Each scene shows the same named points in several views. A view is turned or mirrored, and shifted as a whole, has a little noise and may leave points out.

Scene 1
View 1
(147): -9,-8,6,-3,-10,12,11,-21,5,-12,-4,3,-21,1,-2,-2,-10,6,12,-12,3,-15,0
(159): 14,-28,-24,15,6,-7,-1,14,-5,-3,-2,-22,-28,6,-9,1,27,-40,19,3,-22,-12,6
(102): -7,-19,-2,5,-3,5,10,-14,6,9,-5,-13,-31,15,7,8,-15,9,-4,4,-8,0,-9
(222): -13,-12,5,-1,-6,14,13,-26,11,-1,-4,-2,-25,7,4,3,-15,14,-1,-5,1,-6,-4
(219): 2,-14,2,1,-10,-1,5,-5,-6,-9,-6,-6,-26,8,-2,0,-11,-2,17,-6,-7,-11,-4
(43): -14,-5,25,-10,-21,6,14,-28,1,1,-11,2,-28,19,12,6,-57,46,0,-4,5,2,-20
(40): -11,-12,6,-2,-8,11,12,-22,7,-2,-5,-2,-25,9,3,2,-17,13,4,-6,0,-7,-4
(229): -8,-29,-27,17,17,16,10,-13,21,12,5,-20,-27,3,-1,5,36,-28,-10,5,-14,-8,12
(58): -1,-39,-32,23,19,4,7,-1,17,27,2,-35,-36,17,5,12,27,-27,-18,20,-25,5,2
(51): -17,-12,5,-1,-5,17,15,-30,15,4,-3,-3,-26,9,7,5,-15,18,-7,-3,2,-4,-4
(36): -18,-8,-6,-1,2,31,15,-35,23,-18,5,9,-14,-16,-7,-7,27,-12,9,-22,8,-26,18
(121): 8,-1,23,-11,-29,-12,2,-2,-22,-25,-14,6,-24,9,-4,-3,-43,16,37,-15,-1,-14,-13
(202): 17,-18,-7,5,-8,-14,-3,14,-17,-15,-8,-12,-27,8,-9,-2,1,-24,32,-4,-16,-15,-1
(34): -12,-11,1,-1,-5,17,12,-25,12,-8,-1,1,-21,0,0,-1,0,2,7,-11,2,-15,4
(143): -29,-6,16,-7,-9,27,21,-46,23,4,-3,6,-23,8,12,5,-30,39,-14,-7,12,-3,-7
View 2
(219): -7,2,2,4,12,9,-3,-4,16,7,-1,-5,4,5,6,-1,16,-6,7,-5,0,-1,-12
(147): -7,7,-12,-4,5,-6,2,9,17,-5,-10,-8,3,6,11,3,13,1,0,-5,8,5,-11
(43): -34,10,-28,-35,-6,-9,-1,-5,18,-2,-4,4,-17,-6,12,-4,19,9,32,-31,9,24,12
(159): 21,-4,34,27,33,19,4,-7,7,20,9,-10,11,7,-5,6,17,-11,-13,25,-7,-23,-19
(222): -7,7,-10,-15,8,-11,8,5,12,-2,-5,-5,-8,-1,7,5,15,7,5,-4,9,7,3
(36): 18,11,-12,4,10,-24,18,31,13,-19,-22,-19,10,14,13,15,5,7,-31,18,17,-6,-18
(51): -9,9,-14,-22,6,-15,11,6,11,-4,-6,-4,-12,-3,8,6,15,10,7,-6,11,10,7
(229): 31,3,26,3,35,-9,26,7,-3,9,6,-12,-6,-2,-6,18,16,7,-22,37,3,-17,2
(143): -17,14,-30,-38,-2,-29,15,11,11,-14,-12,-2,-19,-7,11,7,15,17,11,-13,18,21,16
(40): -10,7,-9,-12,7,-7,5,3,14,-1,-5,-4,-5,0,8,3,16,4,7,-6,7,7,0
(102): -5,3,4,-14,17,-1,8,-8,7,10,6,-1,-12,-6,1,4,20,5,12,0,2,3,8
(58): 29,-2,40,-2,43,2,25,-11,-9,25,20,-4,-16,-12,-14,17,23,7,-8,38,-5,-18,15
(121): -33,3,-17,5,-5,18,-24,-8,30,2,-8,-2,13,12,15,-13,16,-15,23,-34,0,10,-25
View 3
(58): -7,-19,-6,9,-25,9,-30,-8,7,-26,4,22,-24,-22,-7,0,13,-20,49,-22,-51,0,-2
(219): -5,3,-9,12,-6,13,-15,-19,-3,-4,-12,7,0,25,-4,3,0,6,5,-6,-2,7,5
(40): 2,0,-4,6,-4,9,-12,-11,7,13,-7,3,-1,17,6,7,6,6,1,0,0,-14,10
(229): -5,-16,0,-2,-1,13,-15,-6,13,-18,2,14,-18,-5,-16,10,19,-15,37,-34,-49,-7,-8
(121): -3,16,-14,20,-5,15,-12,-29,-14,8,-23,1,14,49,3,1,-11,20,-19,12,32,16,13
(36): 1,-3,6,-15,34,16,7,-4,20,7,-5,-3,-1,31,-21,24,21,2,4,-38,-25,-21,-8
(102): -1,-5,-6,11,-18,7,-21,-12,5,5,-4,10,-7,3,9,0,4,0,13,1,-8,-10,11
(51): 4,-4,0,2,-4,6,-13,-6,14,20,-2,3,-3,9,11,8,10,4,4,-1,-4,-26,13
(34): 1,-2,-1,-1,8,10,-7,-9,11,11,-5,2,-1,21,-2,12,11,4,3,-12,-9,-16,4
(222): 2,-3,-2,4,-4,7,-12,-9,11,13,-4,4,-3,13,6,7,8,4,4,-4,-5,-18,9
(143): 10,-3,4,-2,-1,1,-8,-1,22,41,1,-3,0,8,22,11,12,10,-9,9,7,-46,20
(202): -11,5,-14,17,-7,19,-18,-28,-15,-26,-18,13,0,33,-18,1,-4,2,13,-15,-9,32,-3
(43): 7,4,-5,13,-18,2,-17,-11,7,37,-7,0,5,15,29,1,-1,16,-14,26,26,-28,27
(147): 1,2,-3,3,7,12,-7,-13,6,11,-9,1,2,28,-2,10,6,8,-3,-9,0,-10,6
(159): -13,-5,-11,12,-7,19,-20,-22,-8,-37,-11,18,-11,16,-25,3,5,-10,32,-30,-35,29,-10
View 4
(43): 10,20,3,-9,1,16,41,-21,-6,-5,-28,-25,-22,14,-11,26,11,-11,11,6,16,-9,-26
(34): 2,9,3,3,-2,35,-5,-14,-6,-6,2,14,-4,-17,4,21,4,4,6,1,1,3,-12
(222): 4,11,1,-6,2,26,8,-14,-6,-2,-4,6,-8,-5,-1,18,5,-1,8,2,5,-2,-19
(36): -2,7,4,6,-13,60,-22,-14,-3,-10,20,33,-2,-33,3,32,4,19,9,-7,-6,13,-6
(121): 6,13,19,43,-2,9,15,-19,-8,-22,-42,-27,-13,-11,14,20,12,-16,-10,16,6,1,-3
(202): 2,-1,13,37,11,-1,-26,-4,-10,-9,-13,9,10,-24,31,-7,3,-15,-15,15,-6,4,2
(147): 3,10,6,11,-3,31,1,-15,-6,-10,-7,5,-7,-15,4,21,7,1,3,3,2,3,-11
(143): 7,20,-2,-25,-7,41,34,-22,-4,-1,-6,-5,-22,7,-20,36,9,5,20,-4,14,-5,-28
(219): 4,5,7,16,7,13,-8,-9,-9,-6,-10,6,1,-14,15,6,5,-8,-4,9,0,1,-9
(58): 4,-8,-12,-27,29,-3,-32,7,-10,23,30,44,23,-9,18,-28,-6,-9,4,5,-5,-7,-23
(40): 5,11,3,-1,3,23,8,-14,-7,-4,-8,2,-7,-6,2,16,6,-3,5,4,5,-1,-17
(159): 1,-8,5,20,18,1,-44,3,-10,2,10,33,22,-29,32,-19,-2,-10,-11,11,-11,3,-2
(102): 6,7,-1,-10,12,8,4,-9,-8,6,-3,6,-1,0,5,1,4,-10,5,6,6,-6,-21
(51): 5,12,-1,-14,2,28,12,-14,-6,1,-1,6,-9,-2,-4,18,6,0,11,1,7,-3,-22
(229): 0,-4,-7,-16,14,22,-36,1,-8,13,32,47,18,-22,14,-10,-3,3,6,0,-7,1,-16
View 5
(222): 2,-3,18,-5,17,6,9,24,-8,-10,-18,-14,-3,15,-9,0,2,9,-10,13,-6,-6,0
(143): 10,-3,16,3,26,-1,13,47,-9,-10,-41,-19,-19,25,-1,-16,2,19,-12,24,-17,-14,-8
(51): -1,-3,18,-2,17,4,9,28,-9,-8,-23,-16,-6,15,-5,-6,0,10,-8,13,-9,-10,-3
(34): 0,-4,14,-16,14,7,16,26,-10,-9,-17,-16,5,12,-17,4,1,7,-5,10,5,4,14
(147): 9,-4,16,-14,16,7,14,20,-9,-14,-15,-14,1,15,-17,12,8,10,-12,13,2,4,12
(58): -54,-2,24,-7,-7,15,-5,-3,-8,12,18,-13,25,-16,-2,-9,-24,-14,19,-19,4,-15,-6
(36): -6,-6,5,-36,10,7,31,44,-14,-5,-27,-21,13,9,-29,-1,-3,5,7,8,24,18,36
(219): 6,-4,20,-9,13,11,5,-1,-7,-15,2,-9,7,10,-17,22,9,5,-14,7,-1,2,7
(40): 4,-3,19,-4,17,6,8,19,-7,-12,-15,-13,-3,15,-10,5,5,10,-12,13,-7,-5,1
(102): -9,-3,23,1,12,8,0,8,-6,-7,-4,-12,2,9,-3,2,-2,5,-8,5,-10,-13,-9
(202): 0,-5,22,-16,5,17,2,-23,-6,-16,23,-5,21,2,-24,39,10,-2,-14,-3,9,10,16
(159): -26,-4,21,-22,-4,19,2,-18,-8,-3,28,-7,33,-10,-23,25,-5,-12,4,-14,18,8,17
(229): -43,-3,15,-21,-3,13,9,16,-12,9,4,-16,26,-10,-12,-8,-20,-10,20,-12,16,-1,12
(43): 25,-3,24,14,29,1,2,23,-4,-20,-28,-13,-24,29,1,2,14,22,-28,27,-28,-19,-19
View 6
(51): -11,-11,9,-3,8,11,27,-5,-13,21,-5,-8,3,21,0,5,1,-6,-20,0,-7,-3,1
(147): -8,-15,8,-5,7,13,22,0,0,2,1,-14,3,8,-3,5,-7,-6,-28,-13,-4,13,-4
(229): 0,1,-27,-21,29,-6,2,11,-17,9,-5,-14,-22,17,-27,4,46,-18,-7,0,15,12,-25
(58): 0,6,-31,-16,19,-18,-3,10,-21,23,1,14,-36,17,-17,-7,55,0,1,4,22,4,-24
(143): -16,-15,21,2,7,22,42,-13,-18,31,-11,-16,18,29,2,11,-11,-12,-22,6,-19,-15,11
(34): -6,-13,3,-8,14,11,20,1,-4,3,-2,-19,2,11,-9,7,2,-12,-24,-10,-2,12,-7
(219): -5,-14,2,-4,2,3,13,3,5,1,8,3,-8,0,3,-2,-2,8,-26,-18,5,17,-8
(102): -9,-9,2,-3,5,3,19,-2,-10,21,1,6,-8,14,3,-1,9,4,-17,-3,2,0,-4
(36): -3,-12,-3,-18,29,17,18,6,-3,-11,-9,-47,8,12,-27,16,9,-34,-25,-13,-3,23,-15
(159): 5,-4,-26,-16,13,-14,-9,17,5,-11,12,5,-31,-7,-13,-8,31,5,-17,-21,26,31,-28
(121): -8,-24,22,7,-14,12,23,-2,19,-8,16,8,4,-10,21,-4,-36,21,-41,-30,-3,21,4
(40): -9,-13,8,-2,4,9,24,-3,-5,13,0,-5,1,13,2,3,-4,-1,-24,-7,-4,4,-1
(43): -18,-18,29,10,-10,18,40,-15,-8,31,0,8,13,19,21,2,-25,11,-27,-2,-16,-12,16
(202): 2,-12,-9,-7,1,-6,0,12,16,-16,18,10,-21,-14,1,-9,5,15,-28,-29,18,33,-18

Which points are out of place in each view (at most two, in the order of its rows)? Write - if all are in place.
view 1 => (43)
view 2 => (51)
view 3 => (34), (222)
view 4 => (143), (219)
view 5 => -
view 6 => (229), (102)
